A landscape with many peaks, sampled at points; each row gives a point and its height.
From any point a climber steps to the highest of the 2 points nearest to it. It stops when none of these is higher. Distance is the straight distance between rows; heights are no part of it.
k717: [140 110 123 149  89 189 144 155 105 120 104 137 165 147 144 138 145 153
 149 126  50 116 114 156 164  92 108 126]  height 424
k346: [177 162 161 112 148  64 119  96 126 110 175 133 129 129 123 161  93 121
 109 130 158 150  92  95 141 125 138 100]  height 363
k878: [156 110 104 147 121 163 153 141 127 107 139 133 113 164  98 113 110  78
 161 128 145 125 105 116 117 101 128 125]  height 374
k940: [177 198 139 191 165  67 164  98  73 138 110 143  97  96 124 111 110 153
  77 107 161 151 154 129 130 102  72 114]  height 540
k57: [189 142 134 140 151  88 139 149 161  82 159 119 127 151  90 119 181 102
 124 151 173 136 132  82 149 172 205 126]  height 475
k839: [113  97 136  97  90 101 140 153 129 156 127 127 139 114 156 153 145 116
 101 127 130 110 111 136  70 125 143 105]  height 578
k494: [132 120  89 118  43 177 137 157 119 205 101 140 130 158 116 127 104  95
 171 140 133 130  83 128 128 192  72 110]  height 361
k244: [114  95 126  84 154 127 122 113 128 177 115 113 171 173 144  99 111 127
 118 139 119 177  84 128 113 129 118  79]  height 522
k533: [ 99 152 136 113 180 126 162 138 115 186 131 125 143 138  84 116 159  89
 164 171 105 158 118 139 144 102 133 155]  height 153
k542: [123 149 126 113 188 119 104 134 102 151 145 143 142 142 150 149  81 152
 144 190 115 142 136 129 129 115 106 139]  height 488
k302: [125  91  89  96 135 139 116 133 140 123 114 147 164 131 117  97  93 182
 129 112  96 129 159 152 160 170 147  73]  height 382
k293: [148 161 100 172  81 144 162 111 127 122  85 112 114  57 120 146 128 136
 141  97 115 125 189 127 172 153 140 147]  height 192
k599: [154 125 125  92 125 120 145 154 155 114 119  97 151 165 113  98 196 114
 127 141 168 142 137  68 144 203 197 111]  height 489
k269: [ 86 176 137 141 120  55 113 148 155 136 119 119 127 126 115 160 150 108
 101 184 151 141 117 140  90 126 131  86]  height 216
k190: [108 102 113 107 127 127  77 123 147 129 185 135 142 136 124  99 117 117
 166 123 195  75 111  79 120 155 124 149]  height 288
k538: [148 133 164 180 128 135 149 124 193 131 103 106 133  88 170 122 148  86
 111 137 155 143  75 151 109  98 119 111]  height 515
k176: [144  86 158 137 165 132 209 127 166 176 117 168  85 121 173 121 132 122
 156  98 151 138 138 145 117 132 134 152]  height 509
k161: [144 177 117 145 145 112 187 125 140 148 112 117 155 102 160  92 144 122
 146 128 124 153 105  80 137 126  92 121]  height 316
k491: [121 119 153  84 123 113 160 117 143 106 110 149 168 119 119 115 161 147
 110 126 134  31 153 169 121 135 153 116]  height 365
k824: [171 185 143 148 146  87 170  90 118  67 127 141 128 111 122  88 122 129
 100 113 166 154 159 122 137 156  91 125]  height 457
k575: [183 208 154 131 165  58 128  71 104  85 148 139 149 129 118 125  93 118
 103 140 160 124 128  99 157 158  70 106]  height 403
k327: [110 207  76 155 123 138 114 123  79 110 145 115 110 128  46 145  99 114
 146 174 100 147 146 124 166 117 100 144]  height 114
k588: [178 169 113 132 108 142 143 122  58  84 137 110  89 115  99 178  93 105
 103 166 143  91 172 129 113  91 134 136]  height 310
k280: [177 131 104 101  76 129 155 201 154 128 114  92 195 144 164  90 146 116
 140 173 128 165 134  91 124 175 146 142]  height 402
k82: [159 175 150 119 104 169 171 138 161 153  75 129 161 171 127 134 158  95
 145 189 100 152  65 120 152 144 107  93]  height 389
k720: [162 130 145 109 165 138 104 106 141 141 128 133 169  69 130 124  90 163
 105 160 112  98 137 171 161 118 156 111]  height 350
k221: [ 95 162 138 132  95 110 116 130 124  36 141 143 121 146 130 123 108 146
  99 147 184 151 169 114 110 129  94 146]  height 390
k707: [106  77  90 120 152 138 122 115 150 109 155 108 138  81 115  76 135 140
 165  72 131  87 163 136 152 137 167 160]  height 250
k122: [107  83  89 169 164 125  84 126 156 130 148 128  65 160 106 167 126 138
 139  90 122 127 147 116 116 134 181  92]  height 227
k511: [ 95 142 114 119 134 165  87 144 161 214  98 150  98 161 172 173 133 133
 145 184 164 155 116 116 104 161 130 109]  height 461
k986: [ 73 125  89 102 103  90  98 167 138 113 124 131 171 149 122  86 127 132
 116 144 117  80 150 123 106 185 109  80]  height 526
k836: [ 94 123 127 153  59 120 166 136 117 137 127 160 142 129 111  93 137 136
 153  76  80 152  89 160 156  86  48 145]  height 505
k497: [112 113 133  57 129 116 113 111 113 190 150 113  93 147 109 184 141 100
 139 127 169 158 111  93  85 131 185 148]  height 285
k630: [ 76 119 166 102 154 124  84 112 102 117 152 115 103 129 163 204 137 131
 120 119 115 148 112  91 103  92 125 156]  height 400
k218: [153 114 157 165 108 106 151 145 122 132 115 175  84  98 101 132 140 123
  90 126 107  86 115 210 123  80 131 118]  height 394
k762: [125 122 114 196 128 133  87 142 115 106 150 129  74  60 106 122  80 107
 121 113 116 122 125 181 121  57 118 144]  height 51
k597: [164 112 165 177 144 120 130  72  69  73 127 147  52 144 124 141 131 135
  90  64 141  71 179 163 111 114 101 116]  height 368
k695: [150 164 113  99  81 161 131 159 132 180 114 121 184 157 125 102 164  85
 159 173 135 123  53 108 139 182  97 106]  height 380
k689: [141 118  86 153 105 190 130 147 127 189 110 163 110 168  93 119  96 134
 160 140 133  92 122 143 146 163 120 139]  height 333
k793: [167  99 104  87 132 151 167 145 112  92 139  84 182 142 154 119 138 128
 150 102 104 164 139  54 136 123 177 143]  height 531
k19: [ 97  89 112 148  89 144 106 154 100 154 110 146 118 173  94  99 107 130
 132 112  80 181  86 176 141 106  48 127]  height 534
k990: [122 131 157 140 176 119  97 109  97 114 116 120 101  70 157 161 133 148
 105 114 105 100 181 147 112 119 130 146]  height 208
k385: [ 56 127 146  99 129  49  96 132 128 173 123 134 127 162 118 164 143 131
  92 165 128 173 109 150  97 131 111 100]  height 223
k132: [ 99  71 119 101 150 124 104 138 138 124 195  98 166 139 114  87 111 158
 171  95 150 139 138  96 123 137 150 181]  height 268
k298: [122 122 163 133 128  84 124 114 119 179  94 149  84 111 114 204 155 158
  92 106 111 136 136 140 159 106 151 145]  height 239
k579: [125  87 159 111 131 138 113 133 155  75 179  91 146 108 151 153 101 140
 125  85 129 172 125 119 102  97 171 157]  height 436
k262: [ 80 134 120 115 150  81  95 162 153 150 174  91 119  75 125 164 123 107
 169 144 145 133 139 109 116 112 166 164]  height 169
k194: [115 103 122 143 101 141  96  88  85 157  75 136  82 124 128 167 145 144
  69  81  75  77 103 124 132 108 133 112]  height 198
k741: [106 125 146  85 135 124 138 140 156 124 108 122 185 174 127  93 157 121
  88 158 123 161 119 146 103 125 140  99]  height 536
k765: [152 125 105 120 159  92 149 117 165  88 117 132 117 139 159 126 111 130
 147 116 128 205 165  93 150 195 148  65]  height 238
k643: [123 126  92 133 145 133 185 161 139 150 132 123 147 158 177  86 130 130
 186 124 107 214 121  81 108 129  86 142]  height 332
k147: [115 174 134 132 190 126 128 104 132 144 162 178 127 166  64 100 142 111
 149 167 135  71 112 162 141 125  92 139]  height 289
k963: [148 118 129 157  64 163 174 142 167 132 118 160 131 111 174 106  96 136
 140 111 168 180  93 134 139 120  99 154]  height 524
k145: [143 133 146 154 213 153 119 107 190  85 131 112 115 109 164 103 136  95
 156 144 158 112 168 123 127 183 149 123]  height 138
k660: [ 82 107 145 140 196 168 112 122 182 105 119 146 108 121 172 108 133 122
 141 144 133 105 150 167 107 138 129 141]  height 155
k570: [131 129 127  91  83 122  71 145  92 149 169 132 146 133 151 191  70 115
 163 160 109 107 105 122 127 124  96 118]  height 477
k811: [127 166 133 133 104  95 158 179 131  66 142 126 149 129 149 124 130 156
 142 153 159 163 177  88 124 150 104 162]  height 433
k492: [132 113  99 167  84 142 187 142 175 147  89 144 128 153  92 102 180 121
 133 110 100 131 115 166 159 130 142  73]  height 140
k519: [102 151 145 163 172  98 145 139 150  86 135 105 147 100  88 102 179  75
 118 153 110 108 124 191 109  87 119 107]  height 196
k953: [125 120 147 141 190 165 170  95 126 191 114 192  90 147 136 110 134 161
 143 106 134 109 135 132 136 141 110 175]  height 478
k735: [137 134 143 130 127 116  95  98 119 136 107 124 128  89 155 148  81 115
  87 144  74 112  75 168 126  80 111  96]  height 399
k810: [ 96 130 131  98 166 114 154 101 178 125  75 134 104 152 152 119 173 134
 123 135 149 168 139  88 135 204 142  86]  height 252
k188: [ 93 122 133 114  49 131  76 181 109 142 161  96 176 134 115 158 125 131
 165 122 137 117 105 126 118 116  91 152]  height 452
k919: [ 98 106 150  98  98 113 103 114 127  88 145 145 125 145  96 168 127 140
 115 102  89 150 128 168 146 143 133  81]  height 533
k649: [ 71  89 147 112 132  72  75 140 111 202 114 135  89 120 128 161 117 159
  67 124  92 143 121 152 107 117 150 125]  height 230
k148: [158 134 159 163 135 124 128 131 126 139 109 167  75 143 182 175 105 139
  97 153 136 123 110 135  94  84  93 120]  height 411
k299: [ 88  92 143 161 170 147 143  85 117 178 110 193  63 132 111  84 107 175
 141  71  85 141 125 136 170 144  94 185]  height 441
k706: [165 208 143 140 159 152 127 120 106  76 139 122 102 158 106 195 139 109
 127 194 159  94 194 116 113 130 134 163]  height 358
k35: [108 111 119 147 135 136 107 135  94  89 132 156 102 143 170 143 109 150
 127 127  84 112 132 124 107  94  81  99]  height 375
k502: [118 144 111 164 122 180 121  92 104 141 121 115 152 131 128 123 117 152
 127 125 138 130 124  90 153  89 107 173]  height 384
k623: [127 178 133 157 119  67 155  91  88 129 110 140 112  80 134 103 104 114
 101 114 116 144 101 115 130  78  54 124]  height 471
k715: [176 130 120 165  93 131 176 135 198 105 146 132 152  98 130  51 103 119
 165 106 161 155 103 117 173 160 113 143]  height 571
k549: [140 115  95 157 123 177 107 142 148 147 156 139 120 146 128  92 114 124
 164 142 199  64 124 104 102 131 130 193]  height 262
k196: [155 152 121 140 127 135 195 163 125  57 103 128 113 162 173 108 142 108
 119 154 158 189 153  68  97 147 120 123]  height 476
k335: [123 147 149 114 167 147 123 101 134 146 162 104 127 173  98 145 141  90
 127 191 144 145 111 139 125  84 152 155]  height 146
k113: [177 124 130 112  95 122 177 120 112 142 118  91 115  93 135 152 168 106
  93 100 190  73 123  94 100 118 189 130]  height 562
k736: [130 122 152 159 123 148  96 154 145  98 160 112 130  62 115 130  99 154
 106 125 124 158 119 187 133  53 144 170]  height 32
k206: [ 90 101 128 109 113 130 109 113 145 186  98 102 170 111 134 113 138 129
 125 115  58 171  83 177 147 140 108 100]  height 507
k123: [157 114  99 138 178 128 123 128 127  74 158  72 142 120 155 126 113 103
 131 119 140 194 141  49 123 130 164 114]  height 494
k899: [129 131  83 118  56 169  90 185 146 147 104  77 196 145 144  79 143 135
 147 159 146  96 116  90 125 178 135 137]  height 416
k476: [183 199 141 168 150 147 125 116 168 124 121 144 162 134  90 126 136 114
 142 171 150 110 121 100 193 182 130 130]  height 362
k486: [106 145 138 136  73 166 151 125 120 100 136  92 189 140 139 118 160 141
 146 113 120 165 116  80 150  89 112 204]  height 413
k747: [140 107 143  76 150 109 149 105 120 102 135  90 161  87 129 121 117 124
 113  96  67 189 130 152 138 100 159 103]  height 580
k941: [111 120 111  96  83  91  93 160 161  86 142 106 167 117 147  95 114  93
 151 143 125  96 105 104 118 203 142  74]  height 497
k305: [100 114 151 123 152 115 154  84 123 157 105 139  76 110 124 168 182 108
 115  89 148 116 139 136 129 141 143 140]  height 249
k79: [156  94 157 179 118 160 146 116 196 117 124 151  93 129 175 116 139 120
 142  97 174 158  67 148 133 100 108 119]  height 496
k177: [138 146 116  52  87  97 115 150 107 161 127 145 182 131 140  89  96 108
 136 178 154  95 122  98 116 218 105 119]  height 473
k647: [104 109 184 108 156  80 144 103  94 121 142 182  96 157  86 119 148 169
  83 117 128 146 143 170 133  85 113 163]  height 360
k76: [ 96 152  96 113 144 112 136 161 122 189 138  86 144 107 116 136 134 101
 160 154 127 141 141  95 128 151 153 161]  height 161
k267: [132 169 128 114 194 128 137  72 169 156 114 118  89 144 116 113 145  91
 143 129 184 148 129  77 129 209 158 106]  height 263
k918: [126 148 152 138 110 149 112 111 141 196  77 164  97 139 173 181 106 156
  94 172 156 150 110 131 134 126 100 140]  height 440
k287: [101 124 118 101 109 107 116 121 117 203  96 120 137  99 115 178 115 131
 135 123  75 173 122 143 158 163 145 109]  height 491
k332: [111 110 111  99  84 152  95 149 103 143 114 123 171 157 140 135 117 181
  93 137 143  71 153 128 112 126 132 129]  height 267
k970: [126 134 171 175 139 117 104 123 134  79 166 107 118  95 130 147 112 150
  99  96 108 210  96 150 148  39  96 147]  height 22
k203: [132 128  97 146 106 147  79 189 173 165 140 103 172 176 111  64 160 127
 171 163 160 116 108  73 149 219 139 124]  height 401
k985: [166 135 118 140 108 173 166 140 115 161 106 139 158 162 127 160 134 120
 171 133  86 169  71 108 167 104  90 112]  height 404
k457: [119 144 104 128 132 124 135 124  46  98 116 148  73 156 100 145  98 122
 102 162 129 116 189 135  96 105 125 137]  height 266
k347: [134 141 117 109 164 110 109  84 151 193 119  87  96 127 124 161 141 113
 126 126 165 166  94  83 131 142 176 117]  height 276
k821: [116 129  95 135  65 156 179 132 176 153  85  89 114  96 135 103 195  80
 149  98  92 140 118 141 132 133 146 104]  height 145
k32: [136 121 116 116 163  84 100 180 132 138 174 140 164 142  94 137 113 152
 154 174 125 125 155 165 140 103 157 126]  height 523
k690: [114 135 103  91 102 154 153 152 127  99 121  90 181  89 159  63 115  94
 133 140 119 100 125 132 113 112 125 155]  height 499
k121: [146 126 154 136 127 135 111  97 119 118 140  70 105  57 157 187 124 117
  97  90 162 126 112  88 115  94 156 156]  height 257
k850: [126 104 139 161 123 121 171 144 124 118  84 171 104 109 118 115 169 168
  98 121  89  77 184 210 132 119 129 139]  height 371
k237: [124 114 107 150 132 107 137 132 184 124 126  85 125  70 132 105 154 129
 116  72 145 107 161 131 124 148 186 125]  height 237
k326: [ 94 167 164 185 158 113  89  74 134 117  95 153  62 100 107 135 134 144
  97 107 124 131 156 180 159 150  80 130]  height 525
k505: [144 160 141 145 150 189 160 135 146 108 136 148 107 131 157 102 143 106
 159 152 206  71 158  84 109 177 117 182]  height 228
k8: [157 131 124  51  64  88 135 171 103 169 126 118 203 161 126 114 151 119
 163 134 136 143  99  81 146 244  89 122]  height 495
k323: [119  56 125 138 120 172  92 158  85 186 127 148 112 173 124  88  79 178
  89 125 120 126 131 159 104  98 123 170]  height 303
k874: [107 120 148 101 121 113 106 132 162  75 169  92 161 153 106 142 185 108
 140 113 138 105  80 107 102 118 153  78]  height 435
k786: [175 113 118 163 183  75 171 134 122 158 147 112 148  76 113 114 162 130
 145  80 114  75 133 115 132  93 144 126]  height 467
k101: [ 69 124 122 137  86 136 104 150 129 172  89 125 111 127 115 188 150 137
 150 121  73 142 143 172 165 145 136 139]  height 472
k881: [ 96 130 148 119  78 168 139 117 132 170  86 170 100  89 125 177 116 148
 146 142 107 109 139 182 164 151 130 169]  height 447
k626: [ 85 102 107 169 136 178 113  92 127 140 118 135  84 120 151 120 107 144
 140  92 142 133 129  99 131 126  96 169]  height 391
k189: [154 100 130 146 191 102  66 105 104 102 165 128 123 131 121 132  76 179
  93 108 109 132 134 150 121  65 138 123]  height 412
k636: [174 126 127 123  67 114 163 150 129 115 148 132 192 127 123  95 123 101
 174 122 136 146  76  87 173 155 116 127]  height 535
k727: [184 129 117  80  64 138 151 162 110 148 144 135 189 140 123  96 128 103
 190 132 112 137  93  87 194 234 131 146]  height 512
k684: [125 124  97 193  95 137 137 141 120 115  93 111  96  83 132 158 136 164
 106 104  70 166 169 141 174  97 164 147]  height 214
k729: [116 135 133 146 157 174 111 123 111 114 128  92 128 174  64 156 173 105
 133 154 100 149 122 146 145  63 146 146]  height 139
k833: [137  75 172  70 119 100 153 162 148 162 156 124 171 127 124 155 153 152
 106 111 128 122  84 155  98 103 192 108]  height 563
k873: [ 77 114 160 132  78 136  88 146 108  59 131 144  86 139 125 143 102 166
 102 131 130 158 144 157 125  90  85 165]  height 347
k22: [122 126  97 161  90 143 127 149 159  66 131  91 137  65 136 137 125 162
 127  76  79 145 175 141 139 104 151 112]  height 229
k413: [ 96  50 116  61  93 101 124 129 112 126 128 110 131 168 173 133 128 133
 146  66  96 167  95 120  94 155  86  77]  height 444
k911: [102 101 105 131  67 127 105 175 160  77 142  84 158 131 130 134 144 176
  93  77 111 132 139 136  90 118 159  87]  height 241
k758: [128  60 115 139 164 159 125 133 121 170 107 176 102 130 129  59  93 167
 111 121 111  98 147 182 119 109 137 140]  height 326
k66: [118 124 174  73 167 140 122 125 127  98 163  95 142 132 138 196 145 141
 130 126 135 158 143 103 120 103 173 165]  height 418
k775: [163 107 122 110 145 131 118 138 158 150 158 120 140 165 163 100 120 101
 155 147 179 161  74  64 114 150 163 110]  height 324
k130: [194 134 151 144 122 133 185 118 150 107 121  68 133  98 131 147 166  87
  80 121 163 138 126 118  91 105 177 118]  height 539
k172: [173 108 124  92 170 130 204 130 126 111 122 111 176 105 158  85 132 127
 142 105  85 148 154 122 139 129 170 121]  height 554
k724: [100  96 120 174 180 104  96  93 106 166 120 186  58  94 118  83  86 157
 147  88  73 106 140 178 155 130 103 135]  height 396
k290: [160 153 134 146 145 141 157  92 123 137 111  78 104  63 170 174 151  78
 139  96 133 137 112  94 130 115 121 138]  height 277
k815: [119 147 100 145 103 122 129 191 132 110 152 160 161 137 115 137 112 149
 190 166 101 138 144 143 157 113 104 131]  height 490
k181: [151 158 165 138 150 130  87  54  86 115 123  77  98  77 132 168 121 118
  66 103 150  93 152 125 101  84 142 147]  height 235
k178: [141 163 144 137 119  72 109  62  83 115 107 138 112  61 133 118 102 129
  67  97  99  86 104 162 134  97  76  89]  height 430
k432: [152 119 151  88 158 159 109 107 138 138  99 130 156  86 204 135  86 116
 108 172 110  84 114 162 117 115 142 114]  height 373
k238: [ 92 104 108 114 160 198 126 116 110 193 132 173  83 186 150 114 100 153
 148 115 155 145 127 102 114 143  91 188]  height 442
k912: [ 87 113 109 134 199 137 115 106 107 152 125 199 106 143  98  52 111 177
 122 121 110  85 165 183 138 142 113 148]  height 353
k620: [122 138 148  88  94 109 107 136 119  84 153 137 171 133 136 195 108 130
 163 134 102 149 107 131 157 147 118  72]  height 508
k917: [142 121 130 122  63 128 165 121 187 154 124  91 148  50 160 128 146 103
 172  96 121 130 105 133 160 148 148 132]  height 151
k70: [ 99 129 102 152 135 125 118 114 138 107  91 112 101  59 145 135 143 144
  99 103 124  74 214 149 111 145 156 125]  height 220
k25: [ 96 162  99 130 115 149 134 131  95  88 138  84 149 138  46 139 149  92
 154 160  84 158 137 117 154 100 149 142]  height 130
k374: [ 75 155 110 162 129 147 133 174 164 178 100 138 144 161 142  90 168 120
 136 177 151 147  92 134  97 130  78 133]  height 502
k937: [150 212 183 157 188 130 117  84  97  75 129 110  80 116 102 187 126 110
 114 171 124 143 187 169 133 115 105 138]  height 405
k446: [125  55  94  86  93 100  96 179 148 113 142  81 158 155 157 137 106 148
 146  80  99 162 130 108  96 186 134  44]  height 427
k796: [181 144 129 158 145 143  98  84 141 154 137 146  99 178 106 174 111 135
 139 136 153  83 129 113 136 135 151  97]  height 271
k195: [ 72  99 126 132 101 165 119 147 175 135  88 127 126 166 151 116 158 135
 106 160 151 141 110 165  97 114 132 121]  height 521
k547: [157 125 115 104 183  90  90 107  68 132 160 168 110 115 126 144  64 171
 130 138  94 106 156 145 128  92 118 134]  height 450
k475: [124 158  98 150 155 167 108 128 144 205  85 129 123 163 142 121 147 110
 135 174 153 117 102 103 118 127 120 122]  height 481
k978: [106  91 150  75  64 144 149 112 107 116 108 136 127 162 185 142 149 135
 153  93 134 162 101  99 110 141  92 124]  height 459
k136: [100  64 101  74 113 114 110 152 161 116 120 138 159 136 178 117  80 152
 122 115 112 162 142 153 109 184 141  61]  height 406
k437: [152 146 126 181 109 149 128 164 119  76 148 144 172 139 112 148 122 149
 160 140  88 101 112 129 165  65  87 136]  height 455
k787: [139 184 148  81 104 105 161 152 118  96 130 181 170 149 123  88 111 137
 117 189 153  86 137 121 134 194  93 134]  height 439
k883: [190 102 153 166 147  95 157 128  95 156 130 148 116  94 137 149 132 149
 117  41  84  67 129 143 146  83 145 118]  height 443
k411: [152 134 130 110 131  74 115 135 138 130 156 107 144 111 130 104  97  91
 113 144 169 145 107  75 130 164 162 118]  height 340
k71: [120 104  84 152 127 117  56 112 119 137 170 154  90 200 103 153  97 169
 129 114 129 101 140 112 120 120 145  86]  height 247
k435: [180 146 124 159  97 168 138 172 113  66 141 120 156 142 120 160 110  86
 153 179 111 144 108 113 145  96 121 102]  height 415
k390: [ 92 110 146 103  39 167 177 143  82 114 108 153 124 168 118 123 150 121
 152  95 112 142 112 135 136 114  66 172]  height 482
k447: [125  84 148 116  93 162 121 134 123 165 113 169 106 126 108 153 110 127
 120 151 115  92 114 200 135 104 147 157]  height 421
k885: [109  77  83  96 128 142 100 140 110 209 158  85 107 153  89 144 137  94
 165 110 161 150  97 114  96 131 169 136]  height 295
k456: [135 141 110  94  87 131 167 116  92 136  96  92 161  95 124  98 144  81
 115 125 135  87 114  97 117 134 152 131]  height 530
k295: [153 207 113 150 119 146 167 122 129 142  91  94 116  96 171 139 163  73
 156 145 121 131  95  43 138 151 100 117]  height 299
k816: [ 78  94 148 131 168 161 130 123 143 107 126 175  97 135 111 100 119 108
 162 158  96 113 139 208 119 119 115 132]  height 170
k56: [122 140 140  94 101 141 175 101 126  70 110 179 147 136 147  96 137 117
 125 141 149  34 147 135 118 174  92  99]  height 395
k891: [113  82 109 131 137 179  89  88 119 139 117 106  84 153 103 176 142 122
 111  77 112  98 122 121 138 110 189 110]  height 212
k26: [173  74 153 104 153 116 186 116 155 129 142 137 131 121 163 120 152 144
 149  75 147 127 138 123 134 137 167 147]  height 529
k973: [ 95  78 187 117 135 152  78 130  91  77 134 170  94 176 154 146 121 172
 107 126  79 142 132 158 117  74  91 160]  height 345
k360: [ 93 155 167 149 185 104 120  89  95 121 142 205  58 157  76 104 140 149
 102 143 140 124 150 187 109  89  91 184]  height 339
k704: [203 200 160 133 171 146 113  76 157 134 167 124 125 145 105 139 112  67
 134 167 181 108 118 104 158 158 124 144]  height 331
k794: [160 133 158  86  81 135 120 119  82  95 157 127 151 144 135 161 111 142
  77 135 174 116 127  86 109  77 146 159]  height 264
k594: [114 127 163 102  85 133 131 144 165  71 148  82 192 140 158 131 188 125
 135 119 134 143 100  95 124  94 130 153]  height 425
k901: [164 152 140 138 127 136 194 133 150  51 109  79 135 118 144  80 183  80
  89 124 162 147 161 105 103 138 153 129]  height 516
k220: [100  84  72 118 115 142  94 137 134 227 115 146  93 165  86 112 117 132
 131 134 161 109 119 133 110 155 154 123]  height 308
k535: [139 130 117 108 124 149 142 118 120  96 114 114 145 160 145 120 173 125
 151 112 135 130 146  46 137 175 154 125]  height 506
k752: [132 185 161 186 200 125 117 109 132 123 117 138  96  92 119 181 126 166
 127 139 123 163 199 170 171 140 108 157]  height 460
k93: [181 188 129 133 146 150 109  52 121 134 161 173  79 165  81 156  99 104
 154 142 160  94 127 102 151 156 112 143]  height 297
k422: [147 141 125 146  72 114 154  92 139 119 124 119 104  46 141 123 108 126
 137  61 161 125 130 103 163 149 126 147]  height 168
k529: [116 148 150 122 166  80  88 142 105 126 166 114 109  50 142 183  95 122
 136 146 124 102 155 152 116  92 140 155]  height 186
k857: [169 133 143 151 170 128 124  88  58  72 134 168  28 133 112 161  93 132
  91 124 122 116 201 167 109 115 125 118]  height 298
k379: [104 165 112 150 123  78 127 169 145 106 147  92 136 110  84  95 144  79
 103 175 143 155 118 138 101  97 144 106]  height 207
k909: [109 116 119 147  66 135  98 139 134  85 103 115 120 155 145 161 135 179
  65 105 143  93 131 118 100 112 142  89]  height 251
k86: [111 113  71 133 109 117 151 149 115 106  82 159 140 118 115  82 125 175
 103 120  80  99 196 178 133 126 132 102]  height 356
k431: [105  96 115 119 110 132 130 163 147  76 144  77 131 116 169 115 106 135
 117 112 152 203 163  83  97 116 159 157]  height 458
k709: [ 99 101 141  72 129  75 116 118  90  94 149 128 122 106  90 138 112 143
  92 102  59 172 125 177 115  92 153  90]  height 558
k617: [ 84 143  99 110  40 159 122 166 119 154 125  94 157 123 140 118 141 123
 169 120 134 117 129  81 128 166 103 171]  height 432
k959: [132 108 124 101 119 100  92 136 139  52 181 124 124 143 125 136 105  67
 165 134 138  88 103  99  95 154 140  68]  height 462
k730: [131 148 124 131 138 156 100 129 175 138 135 148 164 163 116 119 157 150
 169 169 162  93 132 115 166 193 142 146]  height 386
k770: [138  88  91 165 121 155 179 159 129 118 142 115 126 153 132  72 121 103
 173 102 107 187 104 113 124 105 114 127]  height 348
k739: [109 106 115  87 176 152  98 132 163 129 144 126 139 138 169  92 107  91
 173 144 152 129 115  84 105 173 133 125]  height 309
k855: [123 194 150 173 205 120 119  87 108 131 153 205  79 175  75  81 136 147
 117 136 149  78 145 173 117 130  40 155]  height 305
k749: [148 127 137 182 193 112 146 113 159 157 102 113 142  91 162 102 152 115
 125 111 122  89 107 162 122 106 121 102]  height 493
k150: [ 87  98 108  72  95  60 114 178 112 134 141 111 180 131 119 118 125 143
  94 110 135 119 114 140  77 142 137  85]  height 557
k393: [163  89 153 184 173  94 113 104 103 125 145 146  78 128 142 154 136 144
  99  72 127  52 128 143 104  93 114 111]  height 414
k234: [ 79 149 135 111 176 139 162 138 153  87 130 140 153 150  77  72 157  97
 141 178 105 128 142 194 129 125 116 119]  height 184
k214: [145  97 152  62 138  90 155 186 136 113 155 123 188 164 122 131 124 146
 100 171 122 172 132 138 102 118 167 104]  height 549
k235: [175 130 101 148 123 133 122 145 117 186  87 130 146  95 136 155  97 167
  95 140  87  83 138 150 151 109 165  88]  height 327
k261: [130 139 143 130 163 122 123  49 132 151 111  84 115 129  90 169 178  96
 100  88 155 147 110  99 133 107 172 129]  height 265
k247: [106 149 107 112 155 133 144 106 109 157 121 156 132 133 106  75 111 121
 126 151 137  88 144 131 117 165  98 140]  height 317
k584: [148 125 129 146 155  60 118 152  93 149 166 156 124 123  86 123 116 188
  61 118 119 133 139 163 116  57 157 114]  height 383
k994: [126 163  63 180 133 140 105 129  88 125 122 117 105  64  96 116  83 141
 141 126  92 143 152 146 154  99 111 138]  height 84
k562: [133 154 149  94 140 140 110  93  95 135 116 148 164 167 140 127 114 159
  76 154 174  80 136 116 113 115 129 155]  height 284

Where does a climber stop that starts at each point below?
k35 -> k839
k816 -> k32
k821 -> k562
k218 -> k839
k262 -> k940
k891 -> k747
k194 -> k32
k810 -> k32
k323 -> k839
k181 -> k32
k505 -> k940

For each start below, name every point that the climber comes to, in order.
k762 -> k994, k327, k25, k729, k335, k533, k76, k262, k529, k990, k70, k237, k707, k132, k190, k739, k775, k411, k346, k575, k824, k940
k850 -> k218, k447, k881, k101, k287, k206, k244, k741, k214, k833, k839
k660 -> k816, k234, k519, k379, k269, k385, k649, k298, k305, k261, k347, k497, k885, k220, k689, k494, k695, k82, k985, k717, k437, k815, k32
k973 -> k35, k148, k918, k511, k475, k374, k195, k741, k214, k833, k839
